A landscape with many valleys, sampled at points; each row gives a point and its height.
From any point a ball rolls to the lowest of the 2 points nearest to it. It stops when none of these is lower. Distance is the straight distance between rows; heights are no part of it.
gubuz height 263: [-1.64 -2.52  1.25 -2.17 -0.28 -1.29  1.39  0.37 -0.39  2.26  2.26 -0.41
  0.70  2.48  2.95  1.48  4.12 -0.43  2.50  3.13  0.36  2.40 -0.78 -2.89]
kan height 390: [ 3.46  3.78 -2.91 -0.18  1.04 -0.48  0.78 -0.80 -1.92 -0.48  0.22 -0.18
 -2.44 -1.25 -0.61  0.28 -1.11  0.57  0.42  1.95  1.67  0.25  1.55 -0.36]
Zer height 271: [-0.18 -1.90  1.42  0.63 -0.85  1.63 -2.60  3.96 -0.30  2.25 -0.33  0.64
  0.15 -0.42 -0.30 -1.92  1.63  2.75  1.52  0.85  0.74  2.28 -2.73 -0.95]
Bifin height 278: [ 0.73 -0.01  0.35  2.44  0.63  0.58 -1.45  1.63  2.60  3.21 -0.59  2.80
  2.39 -0.84  0.63 -2.46 -1.58  0.42 -0.28 -0.05  1.32  0.40 -3.08 -0.09]
gog height 450: [-1.44  1.69  1.38 -0.09 -0.74  1.20 -2.81  2.00 -1.94 -1.24  3.05 -0.29
  1.66  0.10 -0.73  1.75  1.18 -0.80  3.86 -0.14  0.02  1.27  1.02  1.20]
vinom height 354: [-1.18 -0.26  0.58  1.70  0.28  1.06 -1.49  3.15  0.20 -0.38  0.01  2.29
 -1.07 -0.25  1.03 -4.22 -0.88  2.07  3.38 -0.72 -0.74  0.79 -1.17 -1.32]
vuki height 208: [ 0.77 -2.35  2.53 -0.21  1.07  2.51 -2.78  4.16  0.37 -1.85  1.21 -0.54
  0.20  0.15 -1.53 -1.67 -0.11  0.25 -1.42  1.88 -2.11  2.66 -0.86  1.67]
fiz height 586: [ 1.61  3.12  1.59 -2.87 -0.81  1.25 -0.28 -2.02  2.38 -2.22 -1.54 -2.40
 -2.28  1.81 -0.85 -0.58 -1.64  0.97 -0.48 -1.15  0.72  0.91 -0.64 -0.38]
vamit height 241: [-1.61 -2.74 -2.23  1.30 -0.90 -1.46  0.26  2.07  1.58  3.92  2.85  3.24
  0.40  1.12  1.64  3.51  1.48  0.02  1.66  2.16  0.32  1.65 -2.35  0.11]
tokog height 639: [-1.40 -0.45 -0.91  0.35 -2.11 -0.38  1.52  1.50  0.06  1.41 -1.54 -0.07
 -2.01  1.26  2.39 -1.40  0.16 -0.94  1.22 -2.10  1.72  0.27 -3.17 -0.82]
mav height 560: [ 0.08 -2.19  2.32  0.43  0.25  2.33 -0.09 -1.71  2.03 -2.36  0.60 -1.34
  0.95  1.14 -2.19 -2.82 -2.00  0.64 -1.84 -1.49 -2.07 -1.83 -0.55 -0.24]
zomal height 201: [ 1.87  1.21 -1.75  2.71  1.76  0.58 -3.96  1.08  1.34  3.05 -0.17  4.32
  1.87 -1.55  0.24 -1.55 -2.38  0.39 -0.54  1.10  0.15  0.74  0.75 -0.30]
Miz height 247: [ 0.95  0.64 -3.17  2.27  0.71 -0.25 -3.63 -0.20 -1.49  0.60 -1.23  0.01
 -0.65 -1.30 -2.19  1.09 -1.51 -0.61  0.09 -0.37 -2.43  0.51  3.06  0.54]
zudat height 855: [-1.31 -2.66 -1.58 -1.07 -0.05 -2.82  0.64 -1.82  1.43  0.49  0.92 -0.10
 -1.48  1.76  1.73  4.68  2.68 -2.29 -1.91  2.85 -0.73  0.02  1.32 -1.13]
bur height 250: [ 2.85  3.19 -2.40  4.01 -0.15  0.50 -0.11 -1.62 -2.95  1.64 -0.39  0.82
  0.61 -0.62 -0.42  3.16 -1.88  1.78  0.92  2.14  0.01 -1.74  3.18  0.12]
Ked height 840: [-1.64 -2.10 -0.66 -0.12  0.04  0.07 -0.49 -0.46 -0.14 -2.96  1.44 -2.23
 -1.28 -0.14  0.79  3.51  2.11 -1.34  1.70  0.88 -1.99 -0.68  0.79 -1.50]
vuno height 664: [ 0.62  3.40 -1.90  0.30 -0.03 -0.16 -1.98 -3.24  2.67  1.45 -2.23  2.19
  0.10  0.18 -0.25 -0.94 -1.86  0.42  0.12 -3.05 -1.28 -0.70  1.55 -0.47]
noge height 848: [-0.58 -1.67  0.58 -0.90  0.24 -2.12  1.60 -0.93 -0.46 -0.72  3.26 -2.60
 -0.86  2.32  0.90  4.90  2.02 -3.41  0.96  2.58 -1.03  1.57  1.83 -1.08]
pibab height 334: [ 1.50  1.38 -2.62  3.25  0.99  0.75 -0.01  0.82 -3.34  0.84  0.88 -2.03
 -1.77  0.58  0.25  2.23 -2.29 -0.78 -0.86  1.52  0.92  2.37  2.94  3.04]
zegu height 326: [-0.21 -1.29 -0.43  1.05  0.54 -0.24  0.52 -1.11  3.41  3.27 -1.17  1.35
  1.85 -0.73 -0.56 -1.83 -1.72 -0.82 -1.82 -2.14  0.41 -2.36 -3.13  0.66]
fopa height 600: [ 1.68  0.31  0.86  0.64  0.36 -0.02 -3.53 -1.13  3.16  1.12 -1.93 -0.76
 -0.06 -1.90 -0.63 -3.75 -2.31 -0.94 -3.81 -1.08 -1.93 -0.63 -1.07  0.36]
sadip height 187: [-1.55 -3.80  1.19 -1.18 -0.04  1.18 -0.13  2.44 -1.92  2.35  0.12  0.19
  0.19  2.77  2.10 -0.13  2.00  0.99  1.74  0.93  0.88  3.07 -1.99 -1.24]
Figiz height 328: [ 0.92 -2.32 -2.40  1.50  0.81  0.68 -0.94 -0.62  0.83  3.18  0.02 -0.53
 -0.36  0.69  0.67  2.19 -0.39 -0.62  0.13  0.98  1.49  0.75 -1.66  0.31]
sotuz height 321: [-0.63  0.39 -0.82 -1.40  0.12  1.46 -2.62 -0.62  1.28 -1.94 -1.33  1.54
  1.10 -0.28  0.36  2.27  0.48 -0.31 -1.48  1.59 -1.51  1.39  1.31  0.89]
Fof height 623: [-0.21  2.04  3.18 -1.21  0.87  1.84  1.41 -4.34  2.65 -1.84 -0.03 -2.61
 -0.92  0.28 -1.12 -2.39 -3.03 -0.39 -4.23 -1.24  0.42 -1.60 -0.12  3.85]
ril height 576: [-0.33 -3.55  2.91 -0.14 -0.41  1.74  1.16  0.52 -0.01 -1.19 -0.98 -0.35
  1.55  2.30 -0.56 -1.65 -0.89  2.61 -5.33 -2.04 -2.41 -1.71 -1.35 -0.05]
gote height 641: [-0.48  2.03  0.82  0.16 -1.46  0.34  0.44  1.08  1.92 -1.10 -2.16  4.24
  1.82  0.29  0.10 -3.06 -0.86 -0.48  1.02 -1.85  3.08 -1.60  1.94 -0.56]
mafot height 199: [ 1.07 -5.97 -0.10 -0.77  0.60 -0.03 -0.99  0.21  2.50  2.70 -1.08 -0.73
 -0.87 -0.42 -2.21  1.07 -0.72 -0.30 -3.63 -0.92 -2.12  1.07 -3.21  2.50]
res height 714: [-0.05  4.61  1.92 -0.63  0.82 -0.92  0.02 -2.74  0.48 -1.97 -2.92  2.01
 -0.79 -3.44  1.04 -2.96 -2.13 -0.09  1.63 -2.49  0.20 -1.67  0.02 -1.22]
Luz height 218: [ 2.62  2.52 -1.26  2.85  2.38 -0.34 -2.28  0.97 -0.06  0.67 -0.18  0.94
 -0.31 -1.98  0.32 -1.75 -3.94 -0.84 -2.14  1.66 -0.03  1.52  1.80  2.03]
Gol height 597: [-2.22  2.32  2.10 -0.57 -1.28 -1.33  3.06  0.58 -2.21 -2.09 -2.48  0.67
 -1.02 -1.38  3.17 -0.17 -0.67 -1.16  2.83 -1.80  2.71 -1.04 -0.93 -0.28]
kat height 432: [-0.24  3.12 -1.61  0.73  1.07 -1.04  2.81 -2.90  2.27 -0.59  0.99  0.40
 -0.16  1.11 -0.13 -1.52 -1.87  0.05  0.34 -1.13  2.01 -2.81 -0.52  1.66]
fopu height 303: [ 0.57  0.48 -2.48  1.67  1.46  0.44 -0.29  2.09 -2.88 -1.20  2.74  0.25
 -1.39  0.02 -0.25  0.08  0.61  1.45  3.40  2.67 -0.26  1.49 -0.08 -1.69]
Fuz height 267: [ 1.16 -3.76 -0.53 -1.27  0.79  0.41  0.20 -0.15  0.33 -0.22  0.52 -4.65
 -1.87  0.78  0.48  2.58  2.20 -2.30 -1.96  1.97 -2.33  4.07 -0.29  1.77]
sobe height 422: [ 1.52  1.17 -2.29  1.32 -0.87 -1.15 -1.21  1.41  0.57  1.36 -0.68  3.34
  2.68 -0.35 -0.47 -0.05  3.79  1.29  2.93  0.58  2.36  0.38  0.02 -1.36]
kulo height 770: [-0.28  2.84 -0.06  1.10  0.68 -0.18 -1.33 -4.65 -0.37 -2.35 -1.90  0.55
 -3.76 -1.64 -0.38 -0.63 -3.99 -0.97  0.78 -2.36  1.30 -2.38  3.11  1.08]
kule height 515: [-0.81  0.08 -0.24 -1.34  1.34 -2.18  2.54  0.62 -3.43 -2.68 -0.13 -2.84
 -1.31 -1.40  0.50 -0.39  0.46 -2.62  1.19  0.42  2.02 -1.02  0.53  0.26]
ziros height 277: [-1.94 -0.54 -1.44 -2.79  1.11  0.64  0.36 -1.80  1.81 -2.54 -1.16 -0.47
 -0.60  0.92  0.19  1.34  0.74 -0.73 -2.33 -0.43 -1.73 -1.17  0.37  1.04]
zaze height 369: [-0.42 -2.58 -1.99  3.03  1.24  1.06 -1.24  1.09 -2.85  0.05  1.00 -2.56
 -2.56 -0.87  0.81  3.81 -0.11 -1.90  0.21  1.18 -1.05  3.23  1.00  2.05]
Biz height 562: [-1.70  1.91  1.27 -0.73 -0.86 -2.54  2.91 -0.34 -2.12 -1.96  0.12  0.24
 -0.63 -1.60  1.86  1.41  2.49 -1.64  3.55  0.85  2.71 -1.48  0.93 -1.49]
lup height 552: [-0.95  0.91 -1.69 -0.85  1.13 -1.67  0.93 -1.11  0.42  1.63 -1.20  1.28
  1.53 -0.41  1.60  0.84  2.45 -0.69 -1.65 -0.46  1.32 -2.50 -0.82  0.71]
Gefe height 607: [ 0.14  1.67  4.79 -1.75 -0.53  1.48  2.66 -0.05 -0.35 -2.34 -0.48 -2.15
  0.07  1.08 -0.25 -2.37 -3.33 -0.04 -3.47 -1.45 -0.54 -0.48 -0.46  1.37]
zogo height 126: [ 0.13 -4.92  1.05 -0.62  0.30 -0.33  0.23  0.43 -0.54  1.20  2.05 -2.94
  2.87 -0.51 -0.58  0.05  1.67 -0.52 -1.69  0.57 -3.07  1.10 -2.20 -0.46]
zeleb height 611: [-2.31 -0.12  0.19  1.26 -1.06  1.17 -2.83  0.52  0.12  0.42 -2.51  2.39
  2.40 -0.37  0.77 -1.37  0.25 -0.11  1.48 -1.66  0.79 -0.17  1.44  0.06]
napu height 567: [ 1.77  0.74 -2.07 -2.31 -0.62  0.96  0.85 -3.29  1.08 -1.27 -1.67 -2.83
 -3.61  2.52 -0.49  1.02 -0.24 -0.26  0.56 -0.99  1.68  1.26  0.95 -0.01]
bab height 234: [ 1.12 -2.78 -1.74 -1.43  0.86 -0.38  0.00  1.54  0.96  0.05 -0.17 -1.12
 -1.59 -0.26 -0.97  0.86 -0.07 -1.98 -4.05  0.86 -1.90  1.76 -1.09  3.28]
tovu height 343: [-0.48 -2.27 -3.82  2.10 -0.66 -0.49 -1.89  0.12 -0.95  5.10 -0.92 -1.05
 -0.88 -0.03 -0.82  4.84 -0.22 -0.68 -0.29  0.31 -0.21  0.88  0.36  1.99]
fileg height 504: [-1.06 -1.65  3.83 -0.98 -2.06 -0.24  3.88  3.09 -0.36  1.23  0.67  0.59
  3.84  0.47  1.95 -1.94  4.28  3.87  0.48 -0.28 -0.28  0.40 -2.37 -2.49]
Bina height 302: [-0.76  0.09 -4.30  1.33 -0.49 -0.98 -1.75  0.62 -1.76  1.45 -1.27 -2.13
 -1.70 -1.32 -0.45  0.82  0.33 -1.88 -0.82 -1.11 -0.07  0.17  1.17  1.50]
rarup height 583: [-1.07  1.38  0.08  3.81 -0.75 -0.58 -1.75 -0.64 -0.90 -2.22  0.03  0.95
  0.94 -1.45  0.31 -0.67 -1.45 -0.80  3.48 -1.77  1.14 -1.35  1.96  0.25]
vod height 290: [ 0.19 -1.11 -1.04  2.32 -0.95  1.18 -1.28  0.34  0.90  5.01  1.28  1.29
  2.68 -0.09  0.17  3.01  0.61  1.42  1.50  0.88  1.25  1.69 -1.98  1.35]
kifoz height 525: [-0.85  1.11 -2.32  1.81 -0.40 -1.09 -0.63  1.42  0.50  2.67 -0.63  4.50
  1.31 -0.59  2.29  3.36  2.03 -0.05 -0.19 -0.23  0.88 -1.53  0.80  1.24]
rine height 330: [-0.31  0.96  0.53 -0.80 -1.24 -1.37 -0.16  2.61  0.22  1.39  1.26  0.99
  3.64 -1.87 -0.17 -2.04  4.25  1.05  3.00 -0.10  0.64  0.16 -1.51 -1.35]
zav height 580: [ 1.72 -1.67  1.05  1.06 -0.27  1.13 -3.42 -0.65  4.32  0.36 -0.60 -0.22
  1.06  0.23 -2.99 -0.27 -1.40  0.04 -2.77 -1.24 -1.33 -0.70 -0.18  0.77]
Bod height 861: [-0.73 -4.57  0.38 -2.46  0.42 -2.43  0.36 -0.13  1.89  2.73  2.65 -0.67
 -0.96  0.93  2.05  4.63  2.36 -2.32 -2.14  4.43 -2.29  2.59 -0.51 -1.13]
takep height 319: [ 1.47  2.50 -4.40  1.78  0.24 -1.28  0.75 -2.17 -2.02  0.45  0.83  0.25
 -1.68 -0.33  0.18  3.72  0.57  0.89  1.41  1.57  0.83 -1.25  1.69 -0.89]
zeto height 621: [-2.34  0.20  2.36  0.20 -2.36 -1.63  4.53  2.58 -0.76 -0.12 -0.97  0.63
 -0.40  0.52  4.10 -2.05  2.09  0.51  1.55 -2.10  1.50 -1.64 -2.10 -1.03]
bon height 569: [-1.97 -1.71  3.16 -1.75 -1.94 -3.23  4.25  0.35  0.08  1.73 -1.02 -2.65
 -2.05  2.26  0.36 -0.75  1.77  1.21 -4.87 -2.58  0.18 -2.35 -1.75 -2.33]
Vis height 268: [-0.81 -0.70  1.06 -1.46  0.37  1.91 -4.12  1.66  1.06 -2.19  0.39  0.30
  0.58 -0.84 -1.23  0.56  0.61  1.12  0.89  0.88 -3.26  2.38 -0.30 -0.06]
nov height 289: [ 2.86  0.58 -0.98  4.05  1.53  1.00 -1.36  1.26 -0.84 -2.26  1.01 -0.40
 -2.65  0.83 -0.58 -0.26 -2.34 -1.29 -0.75  1.89  1.27  1.29  1.34  2.45]
tidar height 398: [ 1.10 -1.53 -3.40  3.68 -0.53  1.17 -1.89 -0.01 -3.72  1.39  1.92 -3.21
 -1.22  0.37 -0.08  6.59  1.59 -0.19  1.09  1.84 -1.74  2.40  3.31  2.13]
vado height 415: [ 0.64 -0.26  1.69 -1.87  0.41  1.17 -0.10  2.60 -2.23 -2.29  0.14 -0.60
  1.35  0.36 -1.54 -3.50  0.15 -0.81 -0.43  1.51  1.80  0.28  2.18 -0.72]
koz height 212: [ 1.14  0.98 -1.79 -0.24  2.26  0.89  0.26 -2.23  0.68 -3.12 -0.62 -0.57
 -2.01 -0.64 -1.43 -0.68 -1.15 -0.47 -1.84 -0.40 -0.68 -0.94  1.24  2.00]
liko height 554: [-2.27 -1.34  3.40 -1.52 -2.32 -1.54  3.06  2.53 -0.30  2.08 -0.53 -2.29
  2.20  3.13  0.68 -0.98  1.58  0.35 -2.29 -1.79  1.65 -1.42 -2.05 -1.94]
suge height 495: [ 0.55  1.62  2.62 -2.00  0.85  0.68  4.41 -1.51  1.20 -1.66  1.01 -0.25
 -0.50  1.60  2.08 -0.39 -1.03  1.69  0.43  0.88  1.07 -0.01 -3.54 -1.85]
zesuf height 144: [ 2.30  4.03 -2.34  4.24 -0.24  0.10 -1.73 -0.70 -2.96  0.24 -0.28  2.11
 -1.61 -1.70 -1.55  1.27 -2.90  1.70  0.30  0.57 -3.49  0.11  5.19 -0.21]
Ker height 787: [ 0.69  3.23 -0.22 -0.87  0.51  0.45  1.05 -3.81 -1.05 -1.62 -1.21 -0.65
 -0.02 -1.98 -1.05  1.64 -3.39 -2.37  1.98 -2.59  1.68 -0.44  1.80  1.56]
lokor height 815: [ 0.69  1.00 -1.13 -1.55  0.73 -0.96  2.40 -3.19 -4.28 -2.71  0.47 -1.58
 -1.07 -1.61 -1.57  4.18 -0.35 -2.05  4.11  0.19 -0.66  0.39  2.93  1.16]
mudog height 472: [ 0.25 -3.24 -0.21 -0.45  0.44  0.46 -0.51  1.92 -1.88 -1.46 -0.57 -2.81
  0.68 -0.78 -0.32 -0.72  1.15 -2.50 -0.45  0.78  0.98  0.35  1.20  0.82]
dabeb height 434: [-0.94 -1.47 -1.18  1.32  0.42  0.99 -3.85  1.22 -3.09  2.40  3.08 -1.43
  0.43 -1.47 -1.03  5.75  3.24  0.06  0.11  3.65 -2.17  3.37  1.47  2.16]
bib height 400: [ 0.41  0.83 -0.36  0.17  0.31  0.42  1.34 -0.15  2.09 -0.34  1.55 -1.86
 -0.46  1.61 -0.47 -0.44 -0.86 -0.97 -2.59 -0.29  2.90 -2.53 -1.32  0.57]
zilef height 624: [ 2.97  2.09 -0.37 -0.63  1.56  0.34 -1.20 -2.82  2.46  1.70 -0.12 -0.26
  0.71  0.19 -1.10 -4.40 -3.37 -0.42 -2.21 -1.07 -0.24  0.13 -0.13  1.66]
vuse height 507: [-2.90 -2.06  1.18 -1.08 -0.86  0.26  1.20  1.93  0.19 -0.92  2.17 -1.01
  0.81  2.65  0.85  1.70 -0.12 -1.11 -1.21 -0.29 -1.31  0.90 -1.30 -0.26]
dil height 336: [-0.46  2.87 -2.83  3.67 -2.08  1.15 -1.92  1.49 -3.78  3.65  0.01  1.78
  1.18 -0.72 -0.58  3.15  0.60  2.63  2.17  1.09 -0.47 -0.43  3.76  0.18]
tekos height 464: [ 0.80  2.92 -0.13 -0.08  0.19  0.27  2.96 -1.08  2.86  0.13  0.45  3.13
 -0.69  0.36  1.62 -0.80  0.38  1.33  0.95 -0.73  1.10 -1.37 -2.03 -0.11]
zonuk height 200: [-2.44 -5.52 -0.04 -0.95 -0.16 -0.31  0.44  2.67  1.72  2.24  2.36  1.66
  0.47  1.74  0.54  1.60 -0.04  0.29 -1.43  2.31 -1.45  1.34 -2.54  0.08]
fesu height 674: [ 2.24  2.81  1.72 -0.93  1.11 -0.03 -1.13 -1.71 -1.41 -1.91 -1.64 -0.14
 -1.56 -2.63 -0.52 -3.49 -1.66  0.56  3.36 -1.18  1.15  0.44  0.15 -2.61]
bobo height 232: [ 1.46  1.69  2.57 -0.02  2.07  0.39 -0.71 -0.32  1.18 -2.89 -0.92  0.59
 -2.28 -0.56 -0.75 -4.88 -2.57  0.63 -3.43  0.55 -1.55 -1.47  0.55 -1.12]
maf height 622: [ 1.79  1.77  2.56 -3.67 -0.17  0.72  1.32 -1.08 -1.10 -3.69 -1.57 -1.57
 -2.36  0.17 -1.83 -1.29  0.07 -0.21  1.84 -0.30  2.16 -0.69 -0.31 -2.27]
fisu height 801: [-0.32  1.33 -0.52  0.07  0.01  1.17  0.74 -3.30 -2.11 -0.85 -1.14 -1.78
  1.11 -1.53  0.43  3.28 -0.10 -1.29  3.88  0.02  2.03 -1.10  1.97  0.97]
lim height 329: [-0.30  0.80  0.30  0.31  0.55  0.63 -2.38  1.67 -0.50 -1.58 -0.84  0.94
 -0.42  0.20 -1.50 -4.48 -2.39  0.11 -0.30 -0.09 -1.21  0.64  0.86 -0.68]
lonu height 153: [ 0.58 -2.69 -1.02 -1.68 -0.70 -0.99  0.66  2.06  2.41  1.32  0.62  1.82
  1.21 -0.65 -1.61 -1.65  1.83  2.36 -1.56  0.91 -1.92 -0.19 -3.95 -2.93]
Ber height 235: [-0.17 -0.89 -1.88 -1.12 -0.34 -2.92  2.47  1.26  2.26  2.90  0.77  3.02
  2.27 -0.78  0.58 -1.45  3.02  0.87  1.91 -0.75 -0.69  0.04 -3.00 -1.04]
lekud height 534: [-1.36 -2.68  2.67 -1.18 -3.52 -1.77  3.60  2.73  2.31  2.27 -0.15  1.60
  2.44  1.35  1.24 -0.77  3.53  1.05 -0.78 -2.26  0.04 -1.20 -2.52 -1.34]
mer height 612: [-1.76 -2.30  1.42 -1.99 -0.06  1.18 -2.53  1.88 -0.35  0.95 -2.85  0.84
  2.28  0.88 -0.19 -1.55  0.41 -0.09 -1.81 -0.63  0.09 -0.59 -0.36  0.64]
Befa height 593: [-0.11  0.46  3.39 -0.83 -0.62  0.58  3.64 -1.08  0.75 -0.55  0.49 -2.21
 -1.63  1.26 -0.76 -3.25 -2.17  1.42 -4.94 -2.65  1.23 -4.33 -0.94 -0.12]
mut height 644: [ 2.67  3.45 -2.82  0.63  1.18 -0.19 -2.07 -3.21  1.74  2.52 -0.23  1.64
 -0.87  0.31 -1.31 -1.53 -3.49 -0.08 -1.97 -0.16 -3.31  2.40  1.35  1.12]
Kored height 572: [-2.61 -2.68 -2.94 -1.53 -0.21 -1.72  0.15 -0.23 -1.24  2.22  0.01 -0.03
  1.61 -0.42  2.02  1.95  2.89 -1.52  0.25 -0.35 -0.87 -0.45 -0.98  0.24]
vidi height 170: [-0.73 -7.69  1.33 -2.37  0.91 -0.01 -0.11  1.71  0.58  1.91  1.56 -0.45
  0.46 -0.14 -2.30  1.18 -0.04 -0.34 -2.43  2.02 -3.36  2.15 -2.42  2.35]
Kopok height 494: [ 0.93  0.86  0.29  1.00 -1.59  0.92 -3.06  1.98 -0.82 -1.69  1.09 -1.16
  0.07 -0.09 -2.34  1.92 -0.05 -1.99  0.65  1.28 -0.07  3.11  2.99  1.82]
babeg height 459: [-0.20 -0.19  4.00 -1.54 -1.53 -0.10  2.67  1.13 -0.78 -1.14 -1.38  0.54
  2.08 -0.41  0.68 -3.64  1.32  4.15  0.77 -2.21 -1.15 -0.70 -1.20 -2.97]
telib height 401: [ 0.13  2.38 -1.97  1.19  0.39  1.22 -0.97  1.13 -1.84  1.04  0.15  1.17
  2.00  0.21  0.13  2.86  0.06  0.05  3.40 -0.31 -0.62  0.95  1.40  1.09]
sal height 744: [-1.25  3.33  1.14 -2.29  1.49  0.30  1.26 -4.29 -0.78 -2.09 -1.64  1.52
 -2.40 -3.06  0.54 -3.09 -3.34  0.47 -0.35 -1.62  0.87 -2.56  0.65  1.99]
povo height 231: [ 0.01 -1.30 -2.19 -0.53  1.24 -0.39  0.18  2.31  0.52 -0.72  2.58  1.25
 -0.40  0.97 -0.85 -0.28  1.78  1.38  1.21  1.95 -2.12  1.12 -1.73 -1.98]
finok height 547: [ 1.48  3.14  0.97  2.99  0.08  0.36 -4.71  0.63  0.21 -0.66  0.65  0.27
  0.98 -0.23 -1.36  0.14 -1.76 -0.28  3.50  0.10  2.58 -0.23  1.96 -1.28]
Duv height 486: [-3.28 -0.21  0.84 -1.69 -1.03  0.16 -0.29  2.16 -2.49 -1.11  0.47 -1.30
 -0.03  2.08  1.11  1.38  0.14 -1.60  2.57  0.11  0.18  2.12  1.09  0.88]
Fot height 129: [ 1.16  0.19  0.25  1.11  2.66  1.04 -3.76  1.60  0.91  0.94  0.79  0.40
  0.90 -2.26 -0.61 -0.41 -0.90 -0.53 -2.20  2.46 -1.71  2.39 -0.47  2.87]
sokud height 830: [ 0.78 -0.70  0.03 -1.48  0.40  0.62  0.25 -0.90 -2.16 -4.96  0.48 -1.49
 -0.37 -1.50 -1.94  2.50  0.94 -1.21  2.28  0.20 -0.93  0.48  2.26 -0.64]
lamit height 555: [-2.84 -3.84 -0.21 -0.56 -2.17 -1.67  1.81 -0.02  1.14  3.55 -0.98  0.94
  1.85  1.05  2.07  1.62  3.67 -0.46  1.10 -1.62  1.31  0.17 -1.05 -0.93]
Tulob height 520: [ 0.57 -0.23 -0.01 -1.39  0.24 -1.30  3.60 -1.65  1.06  1.03  1.60 -2.43
 -0.21  1.50  1.19  0.71  1.83 -0.14  0.40  1.44 -0.41 -0.10 -3.07 -1.89]
rege height 477: [ 3.32  4.63 -0.85  1.42  0.57 -0.66 -2.48 -0.88 -1.61 -1.79 -0.73  0.87
 -0.49 -2.96 -1.83 -0.84 -2.99 -0.61  1.55  1.07  1.47 -0.33  3.67 -0.90]
tobes height 366: [-0.35 -1.22  0.24  0.88  0.38  0.93  0.82 -1.48  2.56  0.64 -0.67  0.23
  0.73  1.24  0.03 -4.02 -1.74  0.52 -3.18 -1.77  3.33 -2.82 -0.10  2.04]
Mus height 389: [ 0.45  1.21 -0.74  1.65  1.63  0.67  1.36 -0.30 -4.13 -3.38  2.55  1.24
 -0.44 -0.56 -0.55  1.43 -0.78  0.92  5.09  1.91  2.90  0.68  1.16 -1.46]
Poza height 505: [-0.07 -0.50  3.19 -3.12 -2.50 -0.05  3.82 -0.84 -1.17 -2.32  0.38 -1.10
  1.35  0.77  0.10 -1.57  2.69  1.57  1.63 -2.17  0.88 -3.40 -1.12 -3.76]
Pudu height 488: [ 0.20  2.28 -3.02  2.30 -1.19 -1.18 -1.89 -1.55  0.19  1.97 -2.75  4.00
  1.75 -1.10  0.74  1.39  1.41  1.66  2.64 -0.18  0.47 -1.51  2.98 -0.40]
Nito height 52: [ 2.85  2.96  0.73  0.76  2.53  0.52 -2.07 -3.03  1.47 -3.06 -0.26 -0.69
 -2.00 -3.36 -1.61 -2.88 -2.68 -0.87 -2.42  0.26 -1.11 -1.25  2.67  1.04]
Kadap height 412: [-0.38  1.12  3.29  0.83 -0.97  0.34  0.32  2.63  1.07 -0.67 -0.22  1.03
  0.08  0.45  0.88 -3.36  0.25  1.84  0.64 -1.73 -1.41 -0.07 -3.10 -3.73]
kela height 546: [ 0.90  2.82 -1.49 -2.55 -1.92 -0.81  2.41 -2.50  1.19 -0.29 -0.46 -1.21
 -1.05  2.31  0.87  1.09  1.58  1.09  1.41 -0.04  2.23  0.98 -0.78 -2.20]
Zedaf height 591: [-1.80 -1.18  2.26 -1.06 -0.54  1.27  1.11  2.10  1.19  0.37 -1.12  1.94
  1.04  0.56  1.10 -2.84 -0.54  1.72 -3.87 -0.20  0.13 -0.99 -2.09  0.03]
tob height 539: [-1.06 -1.28  2.84 -1.81 -1.01  0.80  1.58 -2.58  0.52 -3.94  0.30 -1.86
  1.37  1.79 -1.77 -2.26  0.26  0.32  0.19 -2.64 -0.64 -3.64  0.43 -1.03]
kub height 581: [-3.14  0.02  2.18 -2.70 -0.69 -2.06  3.82 -1.85  1.14 -1.04  0.51 -1.99
 -2.50  1.57  0.83 -1.36  1.52  1.88 -5.42 -1.83  0.77 -4.52 -0.89  0.03]

For each start below, name the point where the ball stops.
Kored | lonu
Bod | zomal
fesu | zomal
zudat | zomal
Fof | Nito
zilef | Nito
Gefe | Nito

Call two points neighbours if one is among the 2 nearest of the other. Go from one point of each pair to the other, from neighbour to neighbour, staying as low as possible. Name the highest point that can't be avoided.
zomal and Nito | sotuz
zesuf and sadip | zaze
Fot and sadip | vinom
zesuf and vidi | tovu
Fot and zomal | Luz
